Points on a hilly landscape, in no order, each with its height.
A ball rolls from a point to the lowest of its 2 nearest points, and stops where none of them is lower. Distance is the straight distance between rows; heights are no part of it.
q60: [ 93  99  67 106  82 117 165 138 150 114 135 126  98 157 109 150 138 106
 115  95 112 141 121 137 149 148 121 143 119 136 136 137 137 130 131 140
  75 114 134 141 129 105  94 142 113 106 125 105 176 137 141 100 145 140
 142 143 157  84 120 114 131 117 152]  h=54.6
q436: [142 114 152 148 103  60  97  58 162 146 143 122 173  98 149 180 133  86
 168 156 137 120 177  87 132 105 114 162 204 108 121 126 104 184 114 150
 122 108 134 137 158  95 147 101 157 152 130 152 101 134 112 166 100 143
  60  95 100 158  78 112 124  97 117]  h=66.3
q657: [ 93 115 137 110 103  81 148 140  96 123 129 128 169 170 139 139 145 126
 141 108 163  85 167 106 124  96 154 157  92 125 122  67  64 161 120  90
 112 167 160 146 178  96  81 133 136 169 129 153 132 123 161 186 154 106
 128 105 113 147  99 136  65 119 129]  h=36.5
q904: [137 153 162 132 206 125  84 128 106 149 141  85 125  83 142  67 118 183
 161 136 175 157 119 148 146  81 126 119 117 105 119 111 141  99 125 101
 152 109 153 104 125 177 127 165 128  90  78 116 138 178  89 100 128 104
 111  92 116 145 150 130 120 108 115]  h=36.7
q536: [141 122 126 112  44 198 141 175  86 103  49 129 100 140 133 157 108 104
  54 199  85  61 118 155 125 161 148  83 124 177 115 149 131 149 139 115
 121 197  96 102 142 136 129  95 127 159 196 162  77  76 117 150 101 105
 160 171 120 130 123 142 159 162 137]  h=81.7
q265: [115 149 148 151 188  75 125 114 169 137 177 143 150 101 131  98 134 157
 202 106 141 203 122 123 121 133 119 146 112  93 137 115 162  85 143 156
 157  78 164 133 110 102 134 127 107  74 103  85 197 164 124  54 132 153
 114 130 129 121 185 128 134 134 124]  h=36.6
q616: [ 96 144 136  94 127 160 160 161 128 117 140 108  94 160 102  97 120 133
  88  83  95 162 132 137 144 151 123 131  89 154 121 180 147 111 118 120
 108 109 106 151  84 106 137 163  78 110 129  81 145 127 152  87 150 121
 142 150 148  51 133  95 148 168 121]  h=68.3
q832: [107 148 160 105 153  56 155 164 118 140 161 132 183 117 143 105 130 174
 195  80 142 156 134  95 136 135 153 131  94 109  88 109 155 111 159 102
 138 118 179 157 124  86  95 141  86 113  98  93 182 176 149 133 163 140
 131 137 127  92 143 136 109 142 154]  h=45.3
q32: [150 106 128 102 100 236 118 147  99 136  68 108  65 152 105 125  80 116
   8 173 100 109  73 177 130 154 123  70 143 136 136 165 154 130 135 155
  92 147  86  73  83 177 173 131 135 103 177 141  96  95  86 122 118  76
 157 165 142 148 128 145 177 137 141]  h=59.9
q694: [155  96 121 116 120  74 123  59 141 148 171 139 142  89 151 159 145  73
 169 180 156 125 109 146 135 110 115 162 191 101 101 116 184 163 130 139
  87 101 172  69 196 125  95 145 140 100  73 141 140 174  82 140 102 130
 101  81 123 194 163 138 136 104 153]  h=57.8
q20: [132 134  98 107  89 107 165 143 115 167 125  96 151  86 128 154 127 156
 184  80  87 163 131  86 150 165 127 151 184 127  69 173 166 152 146 102
  70  41 126 168  99 110 130 128 132 101 131 119 154 179 132 138 106 158
  88 145 157  87 120 140 176 135 194]  h=40.9
q91: [122 120  91 118 131 128 155 146 118 138 140 113 111 138 104 113 133 140
 123  98 110 147  96 148 138 142 128 122 121 108 115 148 162 116 150 115
  97  92 122 128 112 141 102 143 115  93 116 114 175 155 138 103 146 149
 154 148 164  98 154 141 129 127 154]  h=56.0
q160: [107  75 140 144  93 111  70  82 153  99 174  92  97 118 127 140 134  93
 127 141 142 126 121 113 164  83  77 162 181 115 152 107 136 169  98 159
  80 119 135 109 138 143  99 180 154 100  85 107 123 134 109  96 117 123
  87  84 137 165  96  70 133  91  94]  h=57.4
q124: [129 171 171  62  84  75 188 163 148 113 130 142 145 108  94 136 130 116
 143 147 100 144 125 106  99 167 150  87  96 128  86 166 172 123 155 112
 120 144 147 141 126  77 115 120  75  80 130 100 136 157 139 131 140 141
 159 144 125 106 191 128 182 182 144]  h=21.3
q980: [135 150 176 136 149 207  58 116 126 139  88 129  94 127 108  95  96 140
  63 168 108 134 151 134 143 110 118  91 132 148 145 165 112 130 117 137
 162 142  80 101  79 153 216 129 138 139 148 117  76 109  93 135 117  88
 128 140 108 139  99 109 155 142 106]  h=54.0
q164: [144 143 164 131 141 106 113 114 117 148 128 131 161 107 141 129 123 115
 136 139 133 109 153 118 110 105 127 142 149 133 123 112  95 145 111 114
 164 143 144 136 140 131 146 119 123 159 102 149  83 121 129 166 134 107
  96 106  98 154  91 120 122 134 108]  h=33.4
q499: [165 153 139 120 123 184 155 159 138  98  91 158 111 116 124 110 112 140
 104 165  97 104 122 128 105 154 134  76 109 155 133 175 122  83 138 148
 187 154  85 111  86 152 160  80 113 161 177 121  95  94 134 135 116 130
 174 171 112 127 156 147 169 170 121]  h=77.7
q264: [128 167 163 111  97 100 156 159 128 111 113 167 162 128 129 140 143 117
 134 153 114  87 140 121  94 137 148 114  99 142 104 122 110 132 125 108
 149 181 130 133 144 109 115 103  93 147 133 132  96 102 140 170 134 125
 151 128  98 132 139 136 139 166 118]  h=21.1
q719: [171 147 142 148 132 153 108 140  95 141  87 155 143 124 153 118 128 128
 117 187 143  53 131 160 118 137 145 102 137 145 109 134  93 109 120 118
 172 171 108 111 141 179 144  93 149 188 160 173  66 102 134 171 102 114
 142 121 108 183 143 173 130 140 112]  h=42.5
q796: [ 84 136 138 113 146  56 159 149 154 103 159 127 141 148 117 108 134 132
 192  60 146 140 138  98 129 120 125 145  58 119 106 112 155 128 167 117
 112 125 187 180 129  55  97 165 102  99 114 106 201 159 154 102 173 141
 141 132 145  68 140 112 114 133 146]  h=48.8
q929: [149 143 160 148 213 129 133 160 136 125 145 135 153 127 149  51 150 186
 161 147 160 159  93 147 109 101 128 101  76 108 152 109 123  72 133 116
 197 126 133 106 115 166 127 116 110 119 101 115 151 135 124 111 149 118
 171 125 114 150 190 142 104 116 110]  h=23.4
q322: [151 161 114  95 113 140 175 143  88 180 111 109 149  96 108 136 133 141
 150 106  87 162 122  98 133 189 149 124 171 120  44 184 173 142 150  83
  98  83 114 144 101 124 141 114 135 112 148 118 100 193 134 162  94 152
 113 173 129 112 140 163 187 158 195]  h=36.3
q241: [113 103 164 117  98  33 131  60 156 145 162 149 187 113 150 189 134  72
 173 165 146 113 164  83 104 102 122 161 180 124 111 102 107 176 113 137
  98 143 151 131 205  69 106 127 131 142 108 142 111 124 117 177 122 124
  81  82 101 168 110 114 124 121 122]  h=67.5
q490: [148 137 112 137  92 109 174 174 150  72 120 200 134 133 151 159 163 129
 173 216 121  60 130 153 101 149 152  97  97 154 105 118 115 114 168 142
 128 199 121 116 200 121  81  79 105 148 176 152 129  81 131 143 116 155
 169 123 108 169 207 136 169 181 120]  h=57.3
q585: [137 156 170 140 142 177  51 120 100 139 102  98 120 145 129 109  98 150
  71 111 133 137 173  96 133 100 107 135 129 143 142 114  83 139 105 121
 156 139  95 140  89 135 192 134 145 175 136 118  70  96 124 141 123  75
  82 110 116 121  48 105 112 121 111]  h=48.5
q123: [165 155 208 105 184 104 112 140 148 118 125 139 131  77 140  91 129 149
 149 220 154 132  92 167 107 114 128  99 112 117 123 135 149  84 118 112
 175 146 134  70 145 166 128 121 109  99  84 106 110 141  73 113 125 117
 164 111 102 183 217 116 157 155 101]  h=68.2
q398: [103 155 153 136 138  93 144 119 209 125 136 146 147 110 112 112 132 124
 154  84 103 188 157  90 112 136 137 145 108 122 127 162 112 125 135 154
 145 120 120 175  80  53 153 116  78  97 139  99 143 142 142  95 122 169
 108 155 112  72 118 106 155 149 131]  h=20.8
q749: [143 110 139 119 137 129 138 146  87 116 121 152 142 149 163 111 145 130
 126 159 149  86 104 173 107 102 159 106 101 139 124  76  98 107 127 123
 143 172 122  99 175 176  82 113 125 161 121 168 126  99 150 159 159 124
 169  98 112 178 182 161  98 132 111]  h=17.6
q615: [165 176 162 122 167 123 124 132  94 159  99 137 177 110 149 125 123 142
 149 164 149  92 145 128 112 120 155 112 138 123 106 126 121 102 136  93
 184 152 139 120 145 161 146  92 144 162 126 154  84 130 120 196 112 116
 112 109 107 178 146 155 123 136 111]  h=38.0
q452: [165 158 195 111 184 101 116  97 137 145 144 123 124  66 142  98 132 122
 162 222 150 133  97 136 117  95 136 118 157 110 105 129 163 121 129 114
 159 125 159  68 170 149 123 131 118 102  74 122 108 155  50 131 111 105
 124  86 104 198 198 114 158 138 129]  h=70.4
q898: [147 158 122 153 136 144 128 140  77 185  80 111 167 117 142 136 127 170
 115  96 141 129 148  99 124 160 143 130 156 143 108 134 113 113 131  82
 146 116 115 157 119 148 168 105 170 183 156 160  91 134 144 187 104 110
 105 155 125 106  69 169 115 128 175]  h=39.6
q862: [159 149  58 154 107 102 175 139 155 151 103 168 151 118 117 165 158 136
 155 122 126 128 126  98  90 170 158 112 126 129 110 149 121 122 171 149
 135 118 130 159 140 111 126  77 147 156 159 175 132 123 153 186 112 148
 142 171 132 115 136 193 144 132 190]  h=43.8
q651: [101  95 147 125  47 126 128 126 109 133 100 138 135 152 132 184 145  79
 102 168 117  72 190 104 117 124 134 150 157 156 128 105  64 188  83 105
 108 173 109 125 174  94 132 116 147 175 166 158  79 103 156 192 114 113
 110 126 124 142  79 102 100 119 144]  h=32.7
q98: [160 116 122 114 153  83 110  94 104 174 155 100 155  79 161 150 133 123
 185 157 189 131  91 137 140 111 121 157 179 103  92 117 187 146 137  94
 108  78 176  93 182 174 105 153 171 112  61 143 138 189  92 161 108 108
  89  79 110 181 151 139 127 103 160]  h=59.7
q144: [166 139 159 130 122 116 176 168 179  65 125 197 136 129 139 122 147 117
 153 204 114  92 106 162  95 141 126  76  84 151 153 134 113 101 152 156
 162 183 104 104 166 121 109  84  96 143 153 125 143  77 136 112 133 161
 202 127 108 154 225 124 157 186  88]  h=61.5
q182: [113 114 124  72 141 195 151 155 119 127 128  85  74 148 100  81  97 140
  53  96  90 156 103 167 144 177 121 104 123 134 117 192 162 104 109 119
  86 108  96 125  65 146 154 163  88  80 153  92 143 146 146  90 144 126
 154 171 157  77 138 111 185 161 134]  h=65.9
q497: [140 114 150 116  91 210  94 125  99 128  75 110  79 147 109 123  89 120
  30 173 108 110 124 132 140 130 108  96 151 156 135 158 133 142  99 126
 117 150  80 101  88 150 190 129 140 127 152 128  67  91 100 130 109  86
 127 156 141 138  85 116 162 137 125]  h=56.8
q107: [137 163 132  73  97 119 191 164 115 145 133 114 128  85  94 142 130 127
 153 127  88 152 104 103 116 200 162 107 135 118  53 192 182 121 154  91
  95 103 132 133 120 106 122 131 104  68 141 111 134 182 144 149 117 150
 153 167 133 101 185 149 182 170 178]  h=30.2
q233: [121 111  97 159 140 132  79  94 114 143 161  86  91  96 121 128 117 130
 145  97 138 146 110 143 174 137  87 132 177 116 142 141 176 124 135 149
  97  50 123 116 102 164 131 162 155  72  90  94 164 164 105  68 109 151
  97  97 163 137 125  97 145  88 127]  h=53.0
q305: [109  98 129 137 115 138 101 102 137  97 163  96 107 148 113 115 138 109
 106 127 145 126 127 144 160  89 101 140 135 109 148  94 116 149 110 138
 116 142 128 112 131 148  90 174 143 105  90 120 148 126 132  88 156 124
 122  95 126 139  90 100  99 110  87]  h=59.6
q880: [134 151  83 149 113 135 153 151 138 154  82 136 155 142 127 162 136 143
 112  69 117 134 149  71 106 152 150 135 102 153 125 151 103 123 117 128
 155 131 120 179 133  92 156  83 141 190 180 160 106 120 154 193 111 135
 110 174 120  69  87 169 125 132 169]  h=34.9
q180: [142  97 152 140 117 123  87  54 192 112 179 157 122 132 123 138 150  62
 130 201 130 115 111 160 122  75  94 150 164  91 170 107 118 166 114 176
 116 160 114  73 177 130 111 152 148  97  84 139 115 140  83 126 114 132
 115  88 117 204 161  96 135  99  81]  h=77.9
q114: [ 94 119 129 108  99  86 157 127 157 111 154 135 138 160 108 126 139 128
 149  87 126 148 143 105 124 125 113 149  91 118 124 111 148 151 134 134
 109 129 155 143 124  84  96 153  97  93 102 105 166 142 148 108 151 144
 131 132 138  89 122 117 131 142 143]  h=51.8
q638: [154 112 150 106 126 146 138 134 163 104 139 144  81 134  99  96 148 108
  94 227 109 118  70 200 129 109 103 107 139 108 154 121 152 121 139 157
 116 148  99  42 141 162 114 141 117  63 106 124 137 121  74  88 130 125
 164 123 144 182 193 106 154 127  94]  h=74.4
q19: [113 107 105 140 144 126 140 105 192 101 167 155 107 136  98  94 138 118
 127 132 117 162  94 162 118 117  87 128 109 105 166 116 146 110 140 184
 139 116 129 105 124 116 107 135 112  70 104 102 184 126 124  41 148 158
 155 134 153 107 173 113 128 126  87]  h=66.0
q550: [ 86  81  67 157 123 120  71  92  83  90 153  77  90 126 139 161 116 118
 135  46 159 117 122 119 183 130 126 137 164 112 168  81 117 141 113 127
 106  93 169 153 113 155 135 172 184 142 113  82 148 101 130  80 134 153
 109  82 172 131  50  99  61  69  92]  h=74.5
q415: [104 101 141 101 123 134 135 158  66 102 108 107 144 166 154 105 136 136
 100 135 163  72 139 153 129  94 161 117 103 130 124  68  80 139  97  88
 116 187 127 119 155 169  82 144 132 170 115 170  92 120 146 169 169 100
 164 104 108 162 124 144  81 107 110]  h=25.8
q55: [148 111 103 147 136  57 124  68 153 167 174 157 173  91 148 172 142 104
 188 148 157 159 114 114 119 121 125 151 176  95 106 102 171 141 160 154
 118  80 164 100 166 111 108 116 134 101  88 132 155 166 106 140 110 150
 103 115 127 166 174 151 128 105 151]  h=55.9
q552: [160 143 123 130  88 186 153 157 103 115  80 160  98 123 127 137 129 111
  96 196  96  59  95 164 115 158 148  65 114 154 137 159 135 114 144 143
 144 174  96  98 119 161 133  82 129 169 184 150  97  81 120 130 105 124
 171 170 100 141 160 153 167 174 128]  h=79.9
q77: [130 130 105 130 123 169 115 154  54 168  89  76 134 137 142 157 102 177
  91  54 135 142 159  98 145 162 123 142 141 167 111 127 107 139 108  77
 123  93 127 170 100 130 176 122 166 185 166 138  98 110 158 181 120  92
  93 148 142  86  39 134  94 124 167]  h=42.8
q766: [126  96 123 149 111 114  73  90 151 129 159  80 102 103 124 131 123 115
 144 116 129 157 135 118 182 104  74 153 188 115 133 151 154 164 130 170
  78  70 142 114 109 138 134 155 142  86 107 121 127 140 100  80 100 144
  83 101 146 137  93  74 156 109 124]  h=55.3
q449: [157 133 160 105 140  87 121 118  90 187 140 105 154  63 154 126 121 153
 197 139 154 146 133  97 132 137 131 145 185 115  66 139 168 143 140  96
 112  73 157 122 130 157 126 138 136 114  95 135 118 196 100 159  97 116
  74  93 118 162 131 127 164 121 172]  h=61.6
q889: [144 118  82 132 150 166 161 162  78 152 114 106 114 152 130 100 125 166
  99 115 139 119  93 172 134 141 143 108 112 123 113 124 143  94 149 109
 117 107 114 113 111 182  94 125 121 133 129 138 142 137 142 143 133 118
 164 158 146 117 142 164 115 112 146]  h=51.9
q781: [ 86 169 168 111 165 117 130 115 167 116 154 116 121 107 112 107 105 139
 175  56  95 192 161  95 143 130 135 148 117 124 108 161 147 112 132 139
 131  83 118 196  65  75 158 144  80  88 145  80 147 165 148  56 136 158
 102 148 122  69 131  89 156 155 138]  h=26.6
q464: [118 111  91 147 153  90 127 123  73 144 149 110 150 126 145 123 137 154
 176  82 171 126 111 141 151 125 130 142 128 107 124  72 151 125 142  97
 104 104 184 149 142 159  90 152 147 122  92 131 187 156 153 131 148 131
 126 103 153 114 120 149  73  92 123]  h=42.9
q568: [124 122 114 127 134  67 145 146  89 139 138 107 178 136 149 145 129 135
 161  88 170 104 145 109 142 121 136 150 122 117 108  70 122 147 130  77
 113 134 186 151 162 124  85 144 141 141 103 150 147 146 150 175 150 118
 119  98 124 125 110 141  68 106 142]  h=39.7
q209: [ 85 131  76 154 146 193 114 124 152 112 121 114  76 142 128 155  90 122
  75  34  98 177 133 112 132 149 122 154  97 162 164 168 129 103 109 148
 117  83 122 186  77 110 164 135 120 127 164 110 146  95 154  74 123 137
  97 150 158  45  66 105 108 129 132]  h=20.5
q276: [142 175 103 128 113  99 180 168 153 139  96 161 182 124 112 173 135 140
 162 104 122 138 149  66  86 165 172 124 105 129  85 164 114 118 157 124
 171 131 139 177 146  75 153  81 125 171 162 151 114 130 167 192 118 151
 120 173 125  98 115 183 156 137 190]  h=39.5
q299: [ 93  84 117 158 140 160  61  96 166  79 180 111  87 159 112 109 133  95
  92  94 133 125 112 143 160  70 106 140 111 117 199  85 113 144 104 173
 121 164 115 113 115 141 120 181 164 108  81 108 148  97 127  53 153 122
 128  95 131 133  90  81  86  85  61]  h=61.7
q652: [113 108  63 197 101 111  90  55 166 123 139 136 137 156 140 185 140  90
 124  91 135 122 143 108 147 110 111 180 163 114 182  98  78 169 115 168
 120 119 129 145 163 103 116 119 172 160 135 145 147 100 137 128 110 157
  99 113 124 136  77 143  79  68 109]  h=72.3
q562: [138 158 128 153 193 190  96 139 129 135 105 122 123 146 127  82 102 174
  89  73 110 188 150 113 126 136 143 133  93 149 163 154 104  92 113 145
 185 108  86 168  59 135 180 126 111 148 168 111 126 117 138  95 118 114
 114 154 109  75  96 129 111 140 124]  h=73.5
q721: [118 141 186 118  83  86 150 146 101 133  99 153 168 123 140 159 122  98
 126 161 126  72 180 102  92 119 145 146 131 156 103 103  78 160 105  78
 138 180 138 140 163  90 130  96 130 177 142 151  80 107 155 212 137 106
 125 123  97 140 100 121 122 140 112]  h=28.1
q557: [166 157 167 128 150 108 122  98 107 181 115 106 149  69 143 142 124 140
 152 166 138 117 143 111 135 107 125 135 197 138  84 137 143 153 137  99
 149 102 142 109 135 147 166 114 156 143 118 158  77 152  92 180  87 114
  78  99 113 173 110 133 149 134 158]  h=63.4
q765: [128 144  68 144 123 192 149 157 127 142  96 121 125 137 128 155 118 139
  89  45  94 157 143  91 120 177 146 136  93 155 131 171 105 110 118 130
 135 101 113 200  99 117 172 111 143 188 188 147 121 118 152 156 121 111
  95 184 134  42  74 159 115 142 179]  h=30.6
q807: [ 98 123 107 160  98  72 126  84 171 126 139 161 145 160 129 179 146  99
 136 105 136 125 167  92 128 104 123 170 126 116 157  98  83 184 124 155
 121 136 140 150 147  63 111 117 138 155 135 142 141 112 141 140 134 165
 108 126 127 133  86 120  94 106 132]  h=71.2
q950: [102 128  52 170 177 215 116 126 152 118 139 130  72 145 124 140  98 123
  93  41  95 163 106 153 118 158 133 133  79 156 187 161 152  72 119 162
 130  89 117 166  82 127 165 125 118 135 159 112 186  85 150  45 120 143
 135 153 158  41 112 139  96 117 115]  h=13.9
q317: [101 160  97 129 156 178 132 143 144 128 107 113 112 129 135 150 112 130
 100  27  87 187 153  95 123 181 143 149  92 155 124 188 121 103 105 113
 118  90 124 208  61  78 177 130 118 145 182 108 128 126 168 110 115 127
  80 167 138  21  78 130 122 153 162]  h=25.9
q394: [121  93  64 170 167 126 122  97 117 140 179 107  95  98 128 120 131 144
 173 108 153 156  85 170 148 136 116 131 155  96 149 123 187 112 161 153
 105  54 155  99 123 171 106 156 162  65  85 103 194 167  99  71 130 146
 129 117 173 140 161 121 103  82 125]  h=50.0
q978: [168 122  48 164  99 130 154 134 111 149 102 175 135 139 127 167 157 110
 136 168 111  94 111 145 100 163 158 109 152 140 122 147 113 108 157 155
 134 137 110 121 162 146 118  76 153 179 178 186 123 108 128 175  94 161
 156 163 129 151 141 205 140 129 180]  h=48.3
q851: [138 161 193  81  91  98 184 185 132  71 106 144 137 119 100 122 137 116
 120 161 104 102 129 124 112 155 148  96  92 129  93 150 127 135 132  90
 141 186 134 120 114  98 120 120  62 119 130  96 113 121 129 134 149 120
 174 140 129 108 165 106 176 188 106]  h=9.1
q961: [ 97 151 147 145 138  98 122 115 193  98 133 159 145 143 118 123 120 117
 122  86 109 159 158  95 108 108 112 167  85 134 153 129 111 140 129 160
 165 138 124 178 107  66 144 120 105 125 124 108 137 102 153 101 156 144
 119 139 107  81  96 107 116 133 106]  h=27.0
q362: [169 156 185 116 150 101 148 157 146  93 120 161 139 104 139 102 141 132
 146 211 134 102 106 155  99 135 123  97 112 131 133 124 148  93 134 128
 163 162 115  88 144 138 115 100  93 117 115 106 121 106 116 120 133 144
 181 129 104 159 221 126 158 170  96]  h=65.3
q250: [104 132 158 138  76  53 134  86 177 122 140 134 164 136 117 177 128 109
 160 111 118 148 186  56 104  99 123 173 155 136 135 106 100 186 117 160
 125 145 138 177 133  36 140 108 103 137 142 139 116 114 142 151 141 146
  70 124  99 111  77  91 124 120 133]  h=69.8
q251: [155 143 104 164 155  87 113  72 166 163 149 166 160  91 121 152 136 118
 160 131 129 149 133 108 124 127 115 147 162 106 135 137 144 132 152 163
 137  92 128 128 137 116 135  89 136 106 109 130 153 165 113 129 106 161
  94 127 128 138 133 155 133 108 142]  h=53.6
q275: [ 86  98 114 161 149 144  99  90 186  88 171 138  90 145 109 112 135 109
 121  97 131 144 108 163 157 103  90 140 103 101 202 100 149 130 129 188
 137 141 134 118 110 121 112 165 135  77 102  92 173 121 128  37 150 153
 141 114 145 118 133  87 101 104  49]  h=63.6
q816: [167 117  69 159  96 140 161 148 126 106 102 205 121 142 144 166 155 113
 155 200 122  64 108 155  89 163 164  82 125 153 121 134 109 105 172 153
 124 190  97 120 198 136  78  70 145 197 206 194 122  92 132 165  97 168
 169 132 128 187 185 168 158 157 158]  h=52.9
q563: [ 93 145 141 115 180 201 104 152  99 118 129 104  89 135 133  80  81 168
 109  42 109 178 147 129 147 141 132 123 104 158 137 167 122  89 107  99
 135  97 102 168  35 134 181 153  96 121 151  85 126 130 153  77 124  99
 108 143 134  64  99  94 136 160 118]  h=71.9
q157: [ 87  72  77 130 132 159  84 124  69  98 155  60  62 150 128 134 114 131
 117  71 168 116 109 164 185 120 127 132 148 102 166  82 153 134 108 118
  93  98 152 132 125 191 111 207 184 109  91  99 159 108 118  68 137 115
 134  83 179 129  77 101  69  73  87]  h=75.6
q57: [155 128  97 101 118 171 177 197  39 157  95  95 124 148 142 114 120 166
 112 106 134 106  94 145 128 161 159 106 124 131  83 128 145  93 160  69
  96 128 131 134 126 179 106 122 141 157 138 164 117 133 145 174 140  98
 175 156 154 114 120 185 130 126 183]  h=47.7
q633: [149 155 125 155 156 195 115 141 153 113 108 164 124 138 129  93 105 146
  79 111  91 157 129 121 104 143 141 109  88 157 155 186 104  81 125 153
 199 150  95 143  79 129 179  97 111 172 173 119 109  98 129 131 117 127
 152 175  97  91 131 154 139 157 138]  h=75.4
q920: [116  94 101 137 125 103 129 117 110 123 172 111 123 137 136 129 146 115
 148 115 145 134 104 162 162 116 102 150 148 103 133  91 168 140 150 129
  99 102 151 108 163 149  81 164 146  89  71 125 184 154 121  95 145 130
 142 106 161 140 152 137 101  91 120]  h=46.4
q173: [127 113 154 114 173  99 165 167 142  96 150 160 149 158 155  72 148 168
 168 132 169 132 107 154 102 100 124 105  50 111 157  79 117  66 127 146
 168 173 142 121 148 144  99 126  94 144 111 139 163 115 139 107 175 140
 193 107 122 148 198 142  97 138  99]  h=11.8
q994: [167 148 106 156 165 141 110  99 139 165 127 143 130 112 118 115 140 134
 133 155 135 124 119 142 115 115 115 128 151 115 147 130 132 125 137 144
 163 112 118 100 130 152 141 105 143 132 125 144 120 143 111 122 116 140
 127 131 130 170 142 151 123 109 121]  h=50.6
q71: [163 148 116 104 123 176 158 181  63 159  73 108 135 134 136 130 113 178
  83  98 121 119 139 120 124 169 150 101 113 138  96 146 123 117 132  66
 135 137 114 160 113 159 148 104 140 174 152 163  86 127 142 191 112 101
 128 160 134 100  91 166 132 147 168]  h=43.2
q203: [ 88 132 143  90 143 185 125 176  68 119 122  80  94 158 130 104  85 159
  80  48 118 148 139 131 157 142 123 136  79 155 130 139 127 112 100  80
 109 114 106 172  62 123 139 171 103 122 128  95 133 115 165  98 153  95
 123 137 155  50  83  88 118 149 119]  h=70.3
q422: [128  94 110 112 108 113 181 149 184  97 166 175  98 161  94 103 162 102
 140 178 104 138  87 161 102 119 100 110  99 109 167 124 143 108 138 181
 127 139 122  93 139 113  81 133  90  77 110 118 172 132 122  72 156 148
 184 148 147 127 214 117 147 142 107]  h=68.8
q602: [153 144 152 137 227 152  98 136 127 141 122 115 126 105 135  67 115 186
 131 178 180 134 103 168 132  86 140  89 104 107 135 110 121  76 124  97
 191 139 125  87 121 195 139 144 131 117  97 131 125 146 101 124 133  96
 148 115 110 187 176 150 110 119 106]  h=31.0
q931: [104  80  45 174 112 102  72  66 138 100 142 106 119 147 142 192 126 110
 148  67 139 109 128 105 179 131 120 160 171 104 186  90 108 153 114 156
 113  88 146 143 132 138 130 138 191 146 129 118 141  92 131  84 112 184
  98  96 159 118  55 115  59  51 100]  h=73.4
q132: [116  76 112 131 139 140 149 159 118  88 136 168 128 182 159  98 160 142
 153 159 164 108  95 182 109 101 140 111  73 115 160  81  92  85 136 155
 131 188 122 116 186 164  71 119 134 152 132 161 159  93 132 109 164 134
 180 107 111 177 190 157 103 118 109]  h=23.1
q49: [ 65 138 115 126  98 108 136 119 219  92 117 148 118 148  95 156 136  98
 125  68  97 157 151  84 120 127 112 172  79 139 158 141 105 148 124 156
 110 137 148 182 106  42 135 141  95 115 144 105 152 115 163  91 158 150
 106 152 141  60  87  97 123 130 133]  h=31.8
q52: [129 123 132 130 136 185  79 146  76 157  92  72 101 151 140 108 100 157
  65  91 136 126 144 121 158 127 111 118 136 143 115 125 118 131 107  89
 116 119 111 134  88 147 179 155 157 149 146 134  88 113 136 148 128  74
 101 127 139 108  54 123 117 123 132]  h=45.9
q787: [107 142 143 132 163  74 110 115 145 143 163 115 141  91 129 117 116 147
 208  64 120 179 146 109 143 134 131 150 120 128 114 133 169 126 143 140
 117  68 148 176  87  84 124 150 101  84 113  82 162 161 134  78 131 153
 100 129 143  91 131 109 139 132 144]  h=31.3
q526: [ 82 104 189 112  61  52 127  80 155 111 153 132 157 144 137 174 147  74
 149 157 136 117 194  78 107  96 117 175 162 129 123  94  79 202  89 127
  92 164 147 146 174  52 111 124 117 136 114 132  97 120 135 174 142 118
  84 100 107 138  79  83 116 130 111]  h=68.6
q186: [169 148 117 146 134 173 119 140 109 144  93 150 131 117 113 117 131 128
  84 166 117  94 107 144 127 128 130 118 153 139 125 148 125 125 124 133
 154 137 102 100 113 166 150 107 136 145 140 151  89 111 103 145 112 112
 147 146 118 159 129 157 151 110 125]  h=47.0
q92: [150 114 167 120 125 145  83  72 171 131 150 136  78 110 105 112 140  88
 107 213 128 111  82 165 144  85  96 117 169  99 144 138 140 149 124 157
 115 150 117  40 166 160 122 152 146  77  91 137 124 130  62 116 117 127
 140  85 125 211 171 104 146 118 103]  h=76.5
q754: [139 126 128  89 101 196 143 156 108 129  89 108  75 153  91  96 105 141
  41 160  85 133  92 171 132 164 117  79 133 148 110 190 161 105 126 129
  93 135  86  92  82 160 143 132 104  91 160 114 112 129 118 115 129 106
 161 176 148 113 150 118 180 151 139]  h=63.1
q369: [117 128 163 149 128 182  74 113 142 114 109 118 113 148 121  99 107 118
  79 146 129 126 162 134 128  90 111 120 117 140 166 118  96 135  93 148
 156 160  99 111  99 132 175 135 128 141 120 128  98  99 116 117 137  97
 125 123 114 138  88 103 115 119  94]  h=51.2
q456: [134 146 157 123 179  98 135 134 112 148 144 112 165 107 139  87 122 170
 181 119 149 159 135 130 124 122 137 132 108 117 116 105 167  91 140 102
 159 103 158 131 119 138 117 136 110  98  81 107 159 182 131 120 149 117
 132 106 124 124 157 136 121 130 123]  h=41.0
q632: [ 79  88 118  86  38 141 138 140  85 117 103 119 134 166 110 155 138  99
  70 172 120  85 157 139 138 118 135 142 148 155 130 105  81 195  84 112
  82 178 112 101 170 120  93 137 138 159 148 135  88 108 138 176 130 108
 143 127 121 146  91 100 106 110 118]  h=34.8
q110: [114 118 142 120  96  77 143 121 109 150 116 166 174 150 145 174 139 103
 143 158 151  69 178 100 100 121 172 141 126 138 113  89  54 162 125 105
 118 163 141 136 213  98  93 101 149 173 148 167  90 117 152 216 133 131
 129  97 101 166 124 140  89 122 113]  h=32.5
q812: [130 128 166 102 144 149 150 148 171 101 156 141  95 138  94  68 131 134
 102 189 113 131  82 171 120 111  97 100 100 110 159 138 144 105 129 163
 145 151 106  68 113 134 123 129  95  74 113  99 152 119 103  67 147 133
 190 137 132 144 206 108 151 140  80]  h=72.0
q104: [102  86 112 109  79 142 121 137  64 120 123  93 127 171 143 143 146 104
  97 132 147  80 140 137 149 108 137 143 139 126 128  70  84 187  95  85
  82 159 128 111 171 154  89 165 152 164 120 144 105 127 144 158 143 105
 117 113 125 143  84 118  81 101 117]  h=31.1
q508: [175 129 138 141 128 109  84  70 139 179 131 114 148  70 136 152 145 103
 140 171 132 122 150  92 138 102 105 154 217 117 106 137 121 162 113 144
 122  81 127 114 141 131 154 102 177 143 129 166  80 139  91 167  80 137
  63 105 117 187  91 132 149  95 147]  h=65.0

For each start below, name the point where the ball stops.
q123 => q950
q633 => q898
q60 => q173
q497 => q898

Call two points neighbours if one is among the 2 nearest of the other. Go from one point of each pair to the other, from neighbour to neighbour, staying as low as possible. Name the highest point that can't be avoided.
q749 and q851 => q632
q749 and q173 => q132
q749 and q898 => q91
q398 and q851 => q456
